Each row is a point on a landscape with many valleys, with its height.
A ball rolls from a point to whichever of its 2 nearest points has the largest drop for the distance, and stops where none of them is lower. Distance is the straight distance between rows; heights are no part of it.
fufup: [ 99 150 114 150 156 154  98  79  87 106 138 109 155 156  83 110 136 129
 140  92 204  79 120 158 117 122 199 117 112 173 121  94 146 130 166 100
 144 134  97  96 141 124  90 130 135 118 205 104]  h=59
kurel: [145 137 160 153 127 113 188 150 109 122 155 139 127  93 163 119 120  96
 107 130  96 151 137 119  79 124  97 103 105 108 147 185  97 138 125 188
 158  94 159 121 139 105 115 152 154 142  61  95]  h=591
Tel: [154 187 156 238 112 118 128 174 104 135 186 145 128 149 132  81  81  56
 107 177 107 168 133 122  41  95 112  94 100 101 167 162 107 147 134 151
 153 150 126  80 109 125 108 142 114 111  92 102]  h=525
loke: [ 70 120  80  95 183 113  84  81 169  89 114 170 132 109 116 146 126 142
 118 104 144  83  85 130 208 140 198 150 145 152 151 106 123 105 157 119
 120  94 134 135 160 197 124 112 158 151 188 149]  h=667
pafek: [151 125 115 104 180 134 142  77  81  84  54 117 120  87 184 164 173 149
 103  54 179 140 119  78 142 120 171 135 111 164  95 117  92 120 150 147
 102 100 147 146 174 165 118 128 149 136 106 107]  h=681
Feg: [145 140 106  92  81 114 146 112 118 153 173  70  89  81 162 112 105 125
  70  88 110 148 113 107 129 127 117 118 172 112 144 173  86 149 136 174
 105  83 151 138 194 120 149 104 141  88  90 103]  h=641
Rekoz: [129 116 122 122 137 122 167 104 155 131 100 191 116 117 130 187 176 109
 143 158 149 175 134  91 166 120  86 149 153 111 140 132 128 104 114 140
 171 141 150 155 118 103 143 116 141 142 145 126]  h=274
Fisa: [203 142 159 139  96 119 116 166 146 138 103  81 130 146 113 133 107 131
 123  99 145 124 146  70  85 162 107  99 129 137 129 123 151 118 106  94
 117 157  87 104 112 133 123 145 110 115 135 117]  h=808
Zib: [151 149 112 135 131  86 102 104 161 107 149 167 147 131 120  93 105 100
 103 110 142  92  93 132 106 114 201 121 125 105 187 145  86 148 133 117
 171 116 106 141 154 111 126 120 109 106 177 106]  h=428
kamob: [127 162 124 129 111 159 164  83 131 174 122 115 133 126 117 144 125 134
  94 108 172 179 131 164 161 136  92 103 202 132  84 138 141 135 161 114
 118 109 158 158 222 170 166 108 146  89 151 135]  h=555
gid: [ 66 116 104  95 168 130  98  88 151  93 116 134  79 130 120 134 127 134
 120 134 145 110 110 179 238 112 165 149 163 151 115  89 150 113 132 102
 107 137 155 123 172 183  99 117 143 123 183 190]  h=644
mosal: [169 152 144 166 158  92 156 132 140 109  81 212 167  74 133 119 124 120
 133 117 154 155 110 103 111 100 146 109  79 123 186 128  94 140 123  46
 176  81 152 102 128 114  78 142 130 179 184 119]  h=360
vofo: [153 171  86 153 125  86  79 110 140 121 105 131 162 140 119 130 118 136
 128 119 173 116 108  72 117 158 132 117 111 154 128 151 139 110 123 108
 104 108 108 147 140 134 135 128 133 144 189 112]  h=553
subo: [117 129 158 190 129 134 164 176 116 171 128 200 162 106 106 136 161  88
 128 190 110 205 167 136 133 114  33 110 131 112 145 136 149 141 127 129
 202 116 178 129 117 130 142  82 142 130  99 110]  h=370
vaf: [137 106 115 110 180 121 141  93  80  77 113 123 106 102 201 166 178 148
 115  90 155 135 126  86 123 131 145 136 130 151  94 136  92 122 143 184
 135 133 134 145 126 112 135 157 149 139  93 113]  h=698
nasif: [136  93 143  80 163 163 115 179 163 117  88 154 153 118 117 130 181 171
 154 167  76 137 162 131 175 157  64 162 115 150 121  87 165 126  90 121
 119 109 149 124  83 134 142 122 122 190 113 153]  h=776
mazek: [134 132 157 182 129 135 178 158 112 156  94 145 158 110 101 120 156  86
 110 163 143 192 133 107 149 129  75 134 122 128 161 116 105 156 144 113
 184  88 138 106 135 127 110  81 137 124 127 106]  h=309
lubo: [126 140 169 122  98 144 144 174 138 134 116  63 129 140 121  85  80 120
 163 151  97 105 136 171  69 119 129 120  57 110  96 153 135 128 115 123
  97 156 115 116  84 143 138 139  93 123 107 151]  h=845
limet: [128 109 132  47 120 184 140 136 111 123 183  47  56 128 186 121 137 192
 137 109  54 145 171 142 121 153  81 145 139 111  44 137 160 138  98 192
 108 179 129 155 140 118 157 140 114 119  67 114]  h=35
Seg: [101 131 135 143 179 139  51 117 103 122 107 116 174 166  68 132 138 140
 162 141 114  61 131 154  88 143 170 108  94 199 117 152 173 100 124 153
  81 112 125  80  76 107 118 153 134 199 156 116]  h=729
konu: [150 113 124  76 135 174 181 127 137 140 113 123  86 104 188 179 170 163
 119 115 112 165 181 111 146 148  64 130 145 108  73 169 121 105  97 141
 120 154 134 182 118 133 158 125 116 130  49 133]  h=190
poba: [131 118 147 126 123 124 130 132 103 150 209 131 107 149 118  72 160 110
 137 194  99 101 149 134  97 135  91 103 105 126 136 157 152 132  91 213
 163 159 125 102  92  59 157 111  77 147 117  82]  h=847
tute: [137  96 105 122 127 107  96  81 125 139 119 119 136 130 151 164 167 142
 153 125 145 133 118  56 123 171 102 122 153 133  90 154 143 109 106 181
 122 135  94 159 107  98 174 116 129 155 119 121]  h=596
Labu: [119 137 163 170 148 177 158 135 120 128  70 138 158 119 137 161 153 135
 139 138 139 180 184 145 151 125  69  93 142 148  91 111 159 121 158 115
 131 125 144 161 164 183 160 124 148 111 110 158]  h=476
Maf: [124 167 123 203 141  87  90 138 141 148 155 226 175 143  92 104 116  76
  99 159 137 152 102 107 127 112  97 108 151 122 208 134 125 118 147  94
 209 103 125 107 121 101 111  99 156 143 179  70]  h=328
sevo: [122 101 114  86 154 151 126 170 123  98 145 150  67 142 114 124 154 163
 138 177  77 123 172 143 199 104  58 164 147 159 135 125 189 118 134 170
 133 161 157 142  99 120 164 131 133 139 145 149]  h=168
moz: [148 153 140 168 100 103  94 115 127  86 131 114 144 130 143  87  87 105
 145  92 108 148 145 113  55 127 134 116  97  97 138 123 122 155  85 140
 116  76 130 117 139 139 122 100  96 128  86 114]  h=484
Tiv: [134 115 112  75 157 153 128 102  87  91 152 114  91 116 184 135 179 186
 129 120  98 122 135 126 126 140 104 127 132 130  90 141 116 142 131 221
 139 132 146 162 155 119 186 137 142 116  86 111]  h=713
Vik: [ 90  99 152 157 105 126 112 117  81 111 140  73 141 163 160 135 126 146
 177 142 125 105 131 110  86 131 141 131  97 130  95 110 133 143 113 178
  98 163 120 116  77  86 114 143 108 150  57 127]  h=549
Dif: [ 91  87 125  97 146 125  95 168 155 138  96 144 151 165  70 115 129 111
 142 145 112 105 110 148 141 114 168 183  98 131 168  81 123 150 148  72
 147 128  94 128  86 140 110 128 140 108 126 135]  h=215
zemo: [129 126 154 117 101 143 157 145 135 118 158  70 110 142 164 134  96 128
 136 101  89 159 153 135  95 123 121 134 147  76 117 113 143 137 117 164
 123 170 133 130 129 114 137 138 138  79  41 145]  h=696
fodil: [117 126 162 188 121 126 111 133  54 138 185 112 137 182 126  98  85 110
 149 186 122  78  93 161  55 102 186 107  90 129 148 140 112 119 137 151
 104 162 146  79  43  59  94 186 108 175 107 101]  h=796
vovuz: [180 143 113  78  95 115 143 149 123 178  79 112 141  79 132 141 114 143
  58  99 135 155  97 123 152 155  95 116 175 133 124 132 100 120 157 114
  91  59 160 158 171 188 163  86 120 117 158 131]  h=675
nal: [140 110 143 139 147 141 178 146 117 116 113 104  97 146 167 149 135 134
 173 120 163 105 156 138 136  86 126 131 110 149  57 120 113 114 137 126
 119 215 114 134 116 125 103 210 148 103 101 167]  h=210
fon: [159 124 104  89 140 109 121 117 151 113 120 156 112 138 121 127 154 155
 100 130 100 147 104  97 157 139 109 143 156 126 133 100 127 126 134 146
 140  93 120 143 132 108 187  76 121 133 173 105]  h=684
Zon: [ 80 122 125 117 189 121  37 108 111 117 122 152 138 176  62  99 170 144
 153 144 113  61 131 163 150 144 198 137 106 197 135 104 172 109 115 120
 116 117 128  71  93  80 105 130 126 186 192 105]  h=742
gov: [132 152 123 115 123 132  99 142 150 119 105  76 128 150  80  91  96 134
 144 106 138  87 139 168  90 144 188 116  86 142 101 139 139 130 128 113
  87 135  96 125 124 141 152 126  92 112 163 139]  h=861
nav: [101 119 189 133  78 134 167 180 117 130 155  82 133 129 137 102  77 119
 159 156  86 125 131 140  63 108 121 137  63  95 129 141 101 147  85 129
 129 174 124 103  64 104  97 175 108 140  57 157]  h=829
vezom: [124 160 118 177 149 120 111 126 143 151  90 177 168 121  74  90 116 112
 111 104 195 147 106 155 166 125 161 142 101 168 182  73 140 153 137  18
 150  59 129 105 163 172  66 100 126 144 213 108]  h=286
taz: [125 108 136 125 141 143 131 140  98 115 160 152 127 132 137 103 138 140
 152 159 105  91 139 140 117 118 115 112 119 140 133 144 164 122 128 186
 142 160 130  92 101  86 124 160 120 160 128 113]  h=857
Roruv: [173 143 104  87  95 147 121 137 131 196 129  86 116 121 124 139 127 151
 108 113 140 142 123 116 111 186  90  94 178 124  70 154 161 102 138 125
  94 159  82 181 138 124 213 127  93 103 162 109]  h=639
dat: [ 98  84 136 113 153 107 171 118 139 121  86 172 116 101 145 176 153 137
 138 119 149 145 131 117 183 110 107 147 163 137 132 124 109  96 123  97
 148 145 157 114 132 140  85 162 157 157  94 158]  h=203
pupe: [ 98 107 136 113 125 152 148 138 128 126 183  94  76 147 127 141 108 131
 139 145  97 104 161 182 142 110 131 143 161 114 113 133 164 119 120 156
 136 202 127 154 115 108 132 154 152  97  86 162]  h=721
bazos: [147 138 103 127 118  99 113 112 128  93 154 111 105 149 121 112  89 113
 116  91 162 100 116 145 133 108 215 118 107 110 150 108 117 132 150 115
 126 163 116 129 159 105 112 151 137 100 167 133]  h=460
Maful: [121 146 135 180 170 110 106 159 159 119  92 205 201 101  90 142 138 108
 145 151  92 156 119  87 124 120  85 121 124 127 148 142 145 122 149  93
 152  91 144 131  96 159 127 128 155 176 123 108]  h=252
gik: [101 117 138 133 111 111 136 162 147 138 121 130 140 104 133 115 128 122
 161 154 102 144 140 116 125 123 101 147  90 104 142 150 112 139 121 123
 133 116 137 134  84 129 124 104 112 161 120 148]  h=307
nales: [188 135 152 139  93 123 112 137 113 141 179  92 120 135 135 116 142 131
 131 127 129 131 139  70  55 158 131  97 143  96 113 148 147 112 108 155
 120 164  88 127 126 108 159 130  90 100 101 103]  h=822
kini: [100 100 111  55 146 128  90 120 169 136 124 139  77 115 110  75 127 151
 110 127  97  87 105 176 178 149 171 157 121 151 176  86 132 132  91  98
 122  83 135 101 162 148 121  88 119 144 178 132]  h=230
kebi: [118 118 107  82 122 135 162 123 148 127  59 121 123  90 152 158 127 148
 103  98 158 114 114 131 191 131 125 143 148 160 104 124 107  86 140  94
  81 101 155 157 151 198 124 131 142 133 136 177]  h=640
kiror: [133 116 110  65 129 167 148 143 134 139 168 103  87 124 135 127 142 181
 129 165  50 117 168 137 157 162  63 157 141 128 113 135 169 135 106 184
 127 147 120 159 112 119 161 111 130 123 125 119]  h=112
Fogor: [133  99 126  33 139 165 105 142 150  86 146 121 116 145 114 102 120 166
 144 111  97  73 124 179 106 140 173 142 101 113 113  94 119 153 109 147
 118 137 109 136 131 119 140 143 116 133 119 126]  h=303
gez: [143 123 116 115 171 136  87 123 105  99 114 124 138 146 115 139 132 151
 133 127 138  36 123 164 105 131 176 105 108 176  88 160 146  91 130 140
  91 152 117 102 110 126 116 201 153 170 128 132]  h=715
dev: [103 119 106  94 121 153 143 121 143 134 166 106  88 138 134 162 145 136
 113 140 112 149 157 156 204 105  88 137 211 114 103 131 161 120 147 158
 155 182 129 169 155 121 142 115 150  78 127 161]  h=744
ginat: [157 120 147  81 109 132 136 167 124 117 162 116 129 147 127  86 114 139
 133 110 113 107 114 145  60 143 171 123 130  80 107 101  84 170 132 172
 132 141 102 151 128 116 153 137 114  78 103  85]  h=336
buta: [143 131 142 147 131 122 139 126  89 122 189  76 127 162 146 100 110 110
 130 102 137 120 116 126  48 116 194 120  96  97 102  96  99 173 143 172
 130 158  81 129 125  76 124 150  95  59 109  96]  h=372
nir: [151 106 156  96  93 154 116 172 144 142 115  87 121 151 113 137 126 143
 148 129  81 117 185  95 123 159  71 126 145 129 119 120 181 110  90 107
 103 166 118 127  97 119 125 149 119 131  90 146]  h=794
nuguv: [ 87 131 184 158  76 129 127 142  91 149 199  77 131 157 154 103  59 127
 162 187  81  87  96 179  27 123 156 111  82 109 111 162 124 121  91 148
  86 179 143  84  35  66 108 173 100 177  58 137]  h=811
ruk: [143 124 155 132  87 136 142 138 118 167 203 114 110 142 130 102 164 109
 137 157 111 148 143 105  83 151  98 110 121  78 119 134 137 145  96 176
 154 170  96 111 117  64 143  77  65 100 104 102]  h=835
zezam: [135 125 114 141 144 118 131 121  87 126 141 133 108 134 162 125 179 151
 148 160 173  91 155 131 125 137  96  82 102 175  87 183 174  94 132 179
 122 196 131 104 119  94 129 186 119 169 147 108]  h=868
sig: [128 127 144 167 125 137 138 166 116 131  95 122 195 130  99 144 145 103
 116 129 125 146 144  78 108 143  90 126 135 142 126 106 121 135 164 139
 145 111 104 120 120 161 127 108 171 113  81 125]  h=244
sikep: [144 192 148 218 115 125 117 109  94 106 148 118 164 135 150  81 106  83
 131  92 127 134 137 120  64 110 158  97  71 109 163 112 102 176 136 122
 136  85 117  62 153 116  67 119  92 113 119 109]  h=455
Raf: [ 94 135 124 150 132  98  99 155 198 138  86 173 182 108  90 143 107 119
 138 160 101 126  91  90 149 125 102 134 125 126 168 145 119 103 134  50
 118  67 129 140  99 178 110 136 157 173 137 155]  h=200
bedek: [127 111 103  47  73 133 153 118 150 194  93 115 105  78 132 163 129 137
  95  90 160 145  93 148 207 140 110 155 187 117 106 127  89 131 157 116
  86  98 159 168 181 177 157 104 122  91 127 157]  h=663
zize: [124 113 134 156 102  91 114 125 124 105 142 105 135 162 121 135  82 101
 133 104 157  97  86 104  98 102 204 155 102  95 162  91  97 144 134  95
 142 158  66 104 105  93  91 150 128  89 130 134]  h=492
Rivag: [124 117 132  97 149 142  55 144 152 110 109 146 128 176  83 112 166 145
 171 162  76 100 168 154 150 169 100 149 126 183  96 118 199 120  79 141
 108 123 126 107  80 112 150 141 120 194 149 120]  h=766
ridob: [146 119 110 111 157 122 156 142 112 116 103 191 114 114 136 160 165 152
 119 167 131 143 163 115 221 115  59 148 154 159 150 120 172 100 123 135
 152 119 146 139  99 115 153 112 134 155 177 136]  h=220
pitat: [183 148 124 139 135 117  95 113 140  87 134 129 141 124 155 105  97 125
 158  79 128 104 142 107  60 136 176  99 108  93 105 114 139 146 104 134
 103 125 114 103 144 117 125 154 107 127 121 123]  h=491
sefal: [116 124 102 112 163 104  85  99 103  99 118 115 149 133 127 152 109 161
 125  94 168  52  87 112 118 128 205 109  97 168 128 142 130  98 132 124
  78 114 117 114 135 143  65 182 148 184 152 142]  h=702
Lop: [114  98 119  87 127 168 180 130 150 158 150 172  89 110 133 188 149 142
 109 155 132 152 172 137 203 118  48 126 221 116 109 158 166 100 102 118
 156 190 152 159 129 111 113 142 155 124 124 158]  h=763
pir: [ 68 134 107 115 118 136 133  91 132 146 107  99 119 101 130 139 118 136
 128 128 157 120 126 183 197 133 128 127 139 177 107 143 128 108 139  89
  88  98 156 116 186 205 119 125 144 130 152 179]  h=616
kulis: [ 98 108 137 102 104 127  86 162 156 112 139 116 165 139  85  88 116 123
 157 167  75  97 111 144  96 151 139 156  93 112 165  94 122 154 120 110
 137 103 110 112  78 131 128  95 117 124 104 134]  h=261
Mato: [150 164 127 186 105 106 110 137 140 135 166 181 145 143 114 113 117  85
  95 141 126 151 105  75  73 118 107 117 157 103 181 138 127 113 130 136
 183 121 105 113 136  99 131  93 129 113 134  90]  h=364
fekun: [148 133 131 181 141  94 120 120 150 122  98 193 161 123 108 131 135 110
 117  91 181 149 120 117 139  96 167 136  96 133 209  75 103 140 125  26
 181  91 122  86 132 130  48 117 126 142 198  97]  h=326
Gumot: [160 187 112 187 112  94 108 120 143 112 162 178 146 129 115  94  86  60
  91 117 132 135  87 101  74 105 156 126 127  66 191 155  76 153 131 126
 172 108  97 125 155 132 105 115 116  89 146  77]  h=399
reb: [125 140 143 198 159  88 102 162 145 136 120 237 163 113  88 112 149 112
 146 165 121 162 133  94 130  83  83 106 135 142 208 126 163 122 160  73
 194 107 154  94  91 115 108 144 156 166 136  79]  h=294
Sufa: [122 124  98 122 106 140  92 112 152 169 140 106 148 147 109 134 148 138
 138 163 140 124 123  95 131 178  74 114 151 128  88 171 187 102 119 151
  99 144  81 158 125 119 185 123 124 133 157 118]  h=617
kimom: [133 134 156 159  82 122 131 119  81 145 189  27  75 169 171 137  69 116
 127 141 165 116 126 135  68 107 167 105 132 120 106 147 119 110 135 137
  74 203 111  80 111  87  93 199 127 112  88 148]  h=768
vabut: [188 163  89  94 105 111 145 125 136 167 106 108 126 105 130 141 119 140
  84  94 166 134  99 101 122 161 105  94 170 110 117 173 103 124 153 115
 123 133 129 165 161 139 167 114 126 103 163 114]  h=659
lom: [163 127 104  93 133 142 178 151 148 114 126 119  81 109 186 171 137 158
 132 112 127 133 133 109 142 129  98 127 149 109  71 144 140 112 133 150
 131 180 112 196 117 106 168 174 129 111 124 133]  h=260
Fidaf: [176 181 110 155 134 131  69  70 124  86 140 134 170 144 115 123 124 128
 120  42 170  97 142 104  50 151 209  84 119 110 110  91 139 133 138 132
 102 114  88 115 159 125 108 141 107 110 149  91]  h=509
pogi: [126 138 131 114 153 154 156  99 141 144  89 152 135 109 123 138 115 144
  94 118 170 161 121 213 202 126 127 125 167 141 108 112 124 145 145  87
 117 100 176 140 213 179 131 125 130  98 171 150]  h=585
Dig: [120 101 148  81 128 196 148 136 102 129 173  91  81 110 193 162 164 183
 140 137  66 134 191 105 138 143  41 156 140 119  72 167 148 115  91 198
 119 176 135 164  98 126 135 137 121 148  14 147]  h=111
faran: [ 96 130 137 156 131 186 167 133 153 163 110 162 159  92 134 185 175 129
 136 175 100 149 182 148 163 133  44 127 170 123  84 164 137 109 142 139
 126 126 163 177 129 162 148 109 170 145  69 163]  h=413
Kosa: [ 95 109 128 110 123 107 168  96 156 136  98 161 121 104 125 139 133 109
 110 129 127 179 111 129 164 119 152 170 147 104 154 110  77 157 123 108
 177  78 151 158 150 133 146  54 111  88 145 120]  h=354
bika: [107 106 144 136 147 128 192 134 120  88 116 139 100 125 156 137 127 120
 155 128 149 124 157 167 169  87 128 125 116 147 116 120 120 123 123 118
 133 172 155 122 144 136  68 199 157 139 110 188]  h=133
muno: [192 188  94 131 144 118  63  94 132 123 118 118 147 155  92 133 143 146
 102  60 179 127 125  74 105 168 181  89 136 144  98 100 162 126 141 129
  88 125  89 138 167 136 174 121 113 102 195  87]  h=529
pobok: [104 123 162 169 100 133 149 142  81 131 185  72  87 165 146 138  82  97
 151 170 114 105 152 175 114  81 129 130 128 122 147 155 155 110 132 145
 113 203 152  94  92  95  93 200 154 121  91 160]  h=746
Sas: [158 135 131 131  95 128 158 131  96 152 147  78 101  86 195 115 137 124
  75 131 104 159 127 111  98 143  85 115 126 138 117 191 100 107 135 189
 123 107 151 138 169 126 137 119 121 101  65 115]  h=619
Tovu: [112 146 123 128  99 130 136 173 172 166  87 123 148 116 104 137  71 134
 110 150 115 124  98 144 172 114 115 153 142 144 157 135 116 122 147  66
  97 112 129 157 104 203 123 113 158 111 144 174]  h=119
mozug: [137 149 134 118  76 134  99 179 140 116 169  82 117 151 118 122  79 122
 113  99  65 162 147 100  96 126 117 128 175  91 135 104 159 136 127 127
 113 149 111 131 135 145 169 104 121  53  79 136]  h=674
bobis: [113 117 130 117  80 120 185 148 159 167 111 147 106 105 115 118 104  90
 110 138 113 171  97 179 156 101 135 171 110  83 149 130  76 181 125  84
 157 118 140 161 132 151 134  91 117  90 130 157]  h=289
Fugob: [105 122 112 132 162 121 173  72 111 136  71 154 157  80 147 165 178 133
 111 116 183 172 102 113 168 138 137 149 143 162 109 112  96 122 143 143
 138  73 154 136 183 163 138  77 147 147 172 119]  h=440
fimat: [105 111 137 145 120 124 117 120  88 117 142  84 153 137 141 140 135 122
 154 121 163  96 116 106 101 123 168 131  94 128 134 120  77 126 141 132
 115 146  94 128 102 117  88 185 143 141  96 140]  h=523
zuka: [ 94  99 122 146 134 105  66 103 121 117 130 109 142 160 129 149 177 132
 196 160 129 127 137  69 129 139 105 150  87 133 100 117 165 124 109 166
  91 138 114 125  88  98 146 119 115 169 101 151]  h=574
fede: [109 105 104  47 117 140 107 141 147 130 107 103 100 150 102 115 120 140
 132  82 121  92 126 175 168 134 200 139 127 129 151  86 138 138 106  86
 102 132 128 107 157 149 118 129 127 128 147 151]  h=267
sobaf: [137 115 114 103 147 137 178 123 128  92  53 114 112  73 172 178 138 147
  91  67 139 160 148 115 157 114 143 170 142 161 105 109  77 127 130 137
  95  68 181 162 163 186 135 118 159 139  99 149]  h=661
Liro: [146 146 153 194  87 125 169 172 103 130 189 141 123  93 149 111 130  74
 111 177  87 179 130  82  46 122  79 112 134  72 155 170  92 128 133 184
 178 122 149 113 115 109 120 105 119 117  77  78]  h=564
kaza: [150 136 147 123 127 167 193 118 117 183  82 102 117 112 138 170 141 136
 104 125 163 189 178 158 191 121  54 124 182 146  77 115 139 138 139 101
 123 139 163 158 173 169 162 113 138  90 108 160]  h=519
Gok: [147 115  95 106 154 101 150 103 147 129 100 156  78 126 123 140 150 149
 102 126 133 187 112 154 195 125 101 132 164  95 111  97 141 143 117 121
 151 118 138 175 156  92 196  50  81  99 223 117]  h=701
bekop: [146 155 115 139 119 111 128 132 144 132  94 161 156 141  93 132  87 129
 127 134 199 128 107 137 147 130 141 112 148 143 163 137 148 116 145  78
 143 127 115 141 150 139 134 146 144 107 218 138]  h=580
Nema: [161 130 113 116 119 121 101 115 134 111 158 129 106 130 133 102 153 142
  85 120  75 147 122  62 111 146 127 146 164 126 147 122 121 144 115 198
 137  79 104 132 140  95 177  63 123  94 123  93]  h=672
tigib: [ 94 106  88 121 155 123  91  95 137  99 132 141 156 130 101 149  95 130
 119  98 155  65  77 151 159 120 202 132 144 146 175 135 114 109 157 103
 116 108 129 115 150 164  85 159 180 136 152 153]  h=686
bibu: [154 191 160 211 110 114 124 134  64 109 178  85 130 144 147  68  72  83
 117 140 111 127 144 138  26 121 162  91  68 119 136 151 104 142 121 158
 102 117 123  79 115 129  99 159  98 115  88 124]  h=488
zerin: [117 152  98 122 169 141 102  96 158 129 128 180 139 124  84  82 127 118
 116 117 163 106 113 193 166 107 196 136 116 161 160  89 154 150 137  72
 139  89 117 115 181 143 115  92 117  97 201 112]  h=232
rulig: [147 131 157 166 112 105 128 110  39 129 185  71 110 170 177 119  78 116
 123 127 140  82  91 135  72 118 180 106 119 122 135 136 107 120 118 177
  86 154 136  87 104  63  65 199 114 151  85 117]  h=783
kaguv: [ 99 113 141 143 143 136 176 153 162 160  89 211 153  89 122 161 163 116
 133 172 105 180 136 128 160 125  63 151 159  97 118 167 124 125 130 130
 178 123 172 169 106 144 161  95 134 147  98 136]  h=344
neker: [120  96 132 152 123 100 136 115 144 140  76 137 164 103 171 144 137 137
 166 122 148 122  94 104 112 123 110 106  77 147 126 194  82 123 104  88
 104  97 147 123 108 158  86 175 132 216  81 163]  h=395
zofi: [141 151 132 171 122 119 142  86  88  83 179 101 131 138 165 125 145 106
 126  71 163 126 131  99  87 100 197 127  66 102 114  78  67 179 161 166
 146 115 112 112 140  97  90 124 124  82 111  85]  h=412
fiv: [ 98 111 121 100  86 142 186 167 170 159 113  97 100 124 112 114  80 121
 133 149 106 135 105 190 169 114 126 168 119 100 138 129 110 141 146  81
 113 158 114 176  98 175 139 130 134 100 143 176]  h=207
nerep: [ 71 124 137 155 153 147 115  96 124 126 112 153 126 169  95  94 115 104
 152 141 154 105 136 198 156 103 167 128  98 154 161  99 150 132 148  66
 157 141 128  95 132 132 102 111 115 124 184 132]  h=158
veki: [ 81 115 121 134 157 134  93 139 101 108 118  76 154 172  70 127 140 114
 146 114 142  83 111 132 122 124 190 150  80 166 131  68 119 144 167 121
 131 113  86  94  87 124 108 124 165  98 163 117]  h=144
Nedo: [151 121 129 190 155 107 148 121 137  99  88 179 155 100 157 151 114 120
 160  96 146 138 133 103 114 113 134 112  86 113 151 154  95 117 120  89
 135 102 167  99 127 140  75 176 148 214 126 139]  h=394
keniz: [ 94 132 121 152  85  86 148 121 138 145 120 131 164  92 148 128 118 108
 143 141 121 136  74  84 106 125 117 132  60 101 145 173  56 135 135 104
 125  84 128 131  99 131 111 127 122 179 107 147]  h=352
Kupi: [111  90 121  76 160 124  72 131 155 109 120 149  95 169  86  99 149 158
 142 162  87  98 125 174 159 147 136 144  99 158 142 118 194 107  82 113
 109 142 112 100  95  86 126 109 113 164 194 130]  h=755
dimel: [136 138 111  94  70 121 102 126 129 138 152  65 117 113 126 129 128 127
 122  85  89 143 128  86 123 140 121 119 174 101 134 120 116 150 146 158
 108 107 121 141 152 123 180  82 135  86  89 119]  h=656
Ruvef: [107 112  93  75 195 134 100 113 156 111 118 167  92 127 111  76 135 150
 125 129 130 104  95 198 190 128 199 166 124 153 145  60 128 137 131  93
 121 101 144 153 161 165 170  72 107  90 193 138]  h=180
tanuv: [118 113 134 134 145 105 135  67 158 159  88 202 148  95 111 148 155 117
  97 121 162 175  96 123 171 143 127 157 185 141 144  96 100 130 139  96
 166  36 145 148 165 159 153  30 108 129 176 108]  h=398
geno: [129  87 136  99 105 154 135 136 151 156 140 131 121 157  99 169 136 136
 145 140 140 131 176 112 146 135  74 124 201 111 130 121 174 108 104  89
 145 190  98 122 121 103 106 135 134 121 116 155]  h=781

Two balls start at each pair of points below. Name the first point that both come to, or write -.
ruk, lubo -> pupe
fimat, kimom -> -
nuguv, taz -> pupe
Nedo, neker -> fufup

Where does a ball stop that starts at each point below?
poba -> sikep
nav -> sikep
fon -> sikep
mozug -> sikep
